Each row is a point on a tangle of strands that fork, close into loops and nearly touch. The rows are in no order.
In the rows, zero is written as 128.
Two points are linked if the straight distance between their rows is under 43.2. Some points are linked to none.
z_313: [147 129 134 119  82 157 149 108 120  92 149]
z_598: [176 105 141 139  74 166 166  64 137 116 163]
z_218: [ 87 116  49  90  96 127  68 120 123  93 151]
z_426: [134 128  88 102  64 138 128 117 101  80 158]
z_465: [191 119 177 164 101 152 165  65 141 153 140]
z_19: [157 131 166 127 144 177 171 144 149 131 114]
z_585: [174 103 125 133  67 172 163  64 136 105 166]
z_612: [177 117 171 153  95 165 167  76 144 135 140]
z_301: [132  92  96  85 164 119 106 189 161 134 136]
z_422: [113 131 123 115 135 133 126 152 123 135 103]
z_905: [ 84 155 138 148 166 103 114 125 134 153  90]
z_734: [ 96 143 148 143 184 107 134 154 139 172  79]
z_191: [158 127 167 135  97 148 155 105 126 116 132]
z_760: [124  76  72  68 161 122  94 175 153 106 147]
z_90: [117  94  56  67 125 146  82 152 128  94 144]
z_73: [161 124 132  99 162 150 151 196 163 144 133]
z_443: [194 123 173 168 100 142 155  67 115 156 153]
z_900: [147 129 100 105  64 161 136 111 111  77 164]
z_15: [ 81 133 122 134 186 111 105 148 144 157 111]
z_911: [139 123 142 111 170 123 146 195 155 167 114]
z_121: [167 125 166 159  97 117 146  92  92 125 141]
z_714: [ 79 117 108 125 188 112  97 160 149 146 129]
z_717: [154 118 117 114  70 168 151  99 122  80 169]
z_146: [112 137 139 132 166 116 138 158 133 162  84]
z_866: [105 135 129 127 150 122 131 152 133 151  94]
z_628: [ 58 179 143 139 171  77  79 106 103 135 137]
z_591: [149 138 162 130 108 148 150 124 119 117 116]
z_915: [ 84 127  76 104 116 127  84 129 128 111 133]
z_223: [149 132 157 160  98 101 141 104  92 123 125]
z_622: [165 121 160 139  96 170 162  89 148 117 136]
z_389: [172 132 202 178 112 113 150  98 102 149 125]
z_665: [129 148 134 199 116  76 123  97  85 136 121]
z_837: [140 132 155 120 167 132 161 185 147 164 106]
z_929: [143 128 137 111 147 156 151 172 139 134 110]
z_549: [ 81 138 135 141 185 106 119 144 141 162 101]
z_203: [148 127 134 103 156 156 153 181 151 138 123]
z_927: [109 164 131 171 127  80 116 101 111 136 110]
z_226: [126 114 130 107 173 112 128 194 159 163 118]
z_506: [101  99  47  79 109 143  70 139 124  88 145]
z_71: [144 138 145 179 106  87 134 103  88 131 121]
z_481: [108 151 138 156 122  92 123 115 115 133  97]
z_674: [162 114 119 121  66 170 155  81 125  87 176]
z_352: [ 72 172 111 141 141  81  86  94 111 120 146]
z_702: [150 132 149 117 135 167 156 149 136 123 116]
z_493: [160 132 173 130 159 174 176 157 150 143 111]
z_513: [117 127  79 102  67 130 118 123 104  89 150]
z_574: [ 66 171 139 142 166  91  88 110 121 138 122]
z_39: [135 141 162 136 114 128 144 131 120 125  97]
z_175: [150 133 165 125 165 148 173 175 147 155 104]
z_967: [105 130  64 102  73 123  99 122 109  90 148]
z_945: [118 161 135 193 125  74 116  96 103 138 117]
z_307: [ 96 120  56  96  85 124  86 120 119  92 149]
z_407: [172 117 154 145  84 149 158  72 115 115 160]
z_590: [129  73  83  76 164 112  93 183 164 114 148]
z_281: [ 83 117  92 109 158 121  83 144 137 128 129]
z_381: [ 81 111  91 113 176 118  83 153 141 132 132]
z_393: [ 77 164 130 145 159  97  99 116 131 141 104]
z_95: [ 90 152 158 157 197  99 137 151 145 184  73]
z_367: [185 126 175 167 100 130 154  76  93 145 150]
z_110: [127 142 150 147 109 111 137 124 114 130  97]
z_942: [121  77  59  69 149 133  81 163 141 100 148]

A piece is two or more points that can be reached from each other along the links. Count, over all rows, the pieces, the separate loops (a circle has one, a figure eight two, a Y none), the forks (points with three links) and the tips (points with one).
pieces -> 4
loops -> 1
forks -> 3
tips -> 9

A fork is a point with three links, a tip a point with one. Leave the first point through the second and follow the links. Name the first fork or tip that comes.
z_506; z_90 -> z_301
z_281; z_381 -> z_549
z_598; z_585 -> z_717
z_549; z_15 -> z_281

Name the points in between on the shortest way along the links from the first point to the second, in order.
z_39; z_223 -> z_110 z_481 z_927 z_945 z_665 z_71
z_218; z_760 -> z_506 z_90 z_942
z_717; z_218 -> z_900 z_426 z_513 z_967 z_307
z_146; z_574 -> z_734 z_549 z_905 z_393
z_367; z_622 -> z_443 z_465 z_612
z_226; z_19 -> z_911 z_837 z_175 z_493
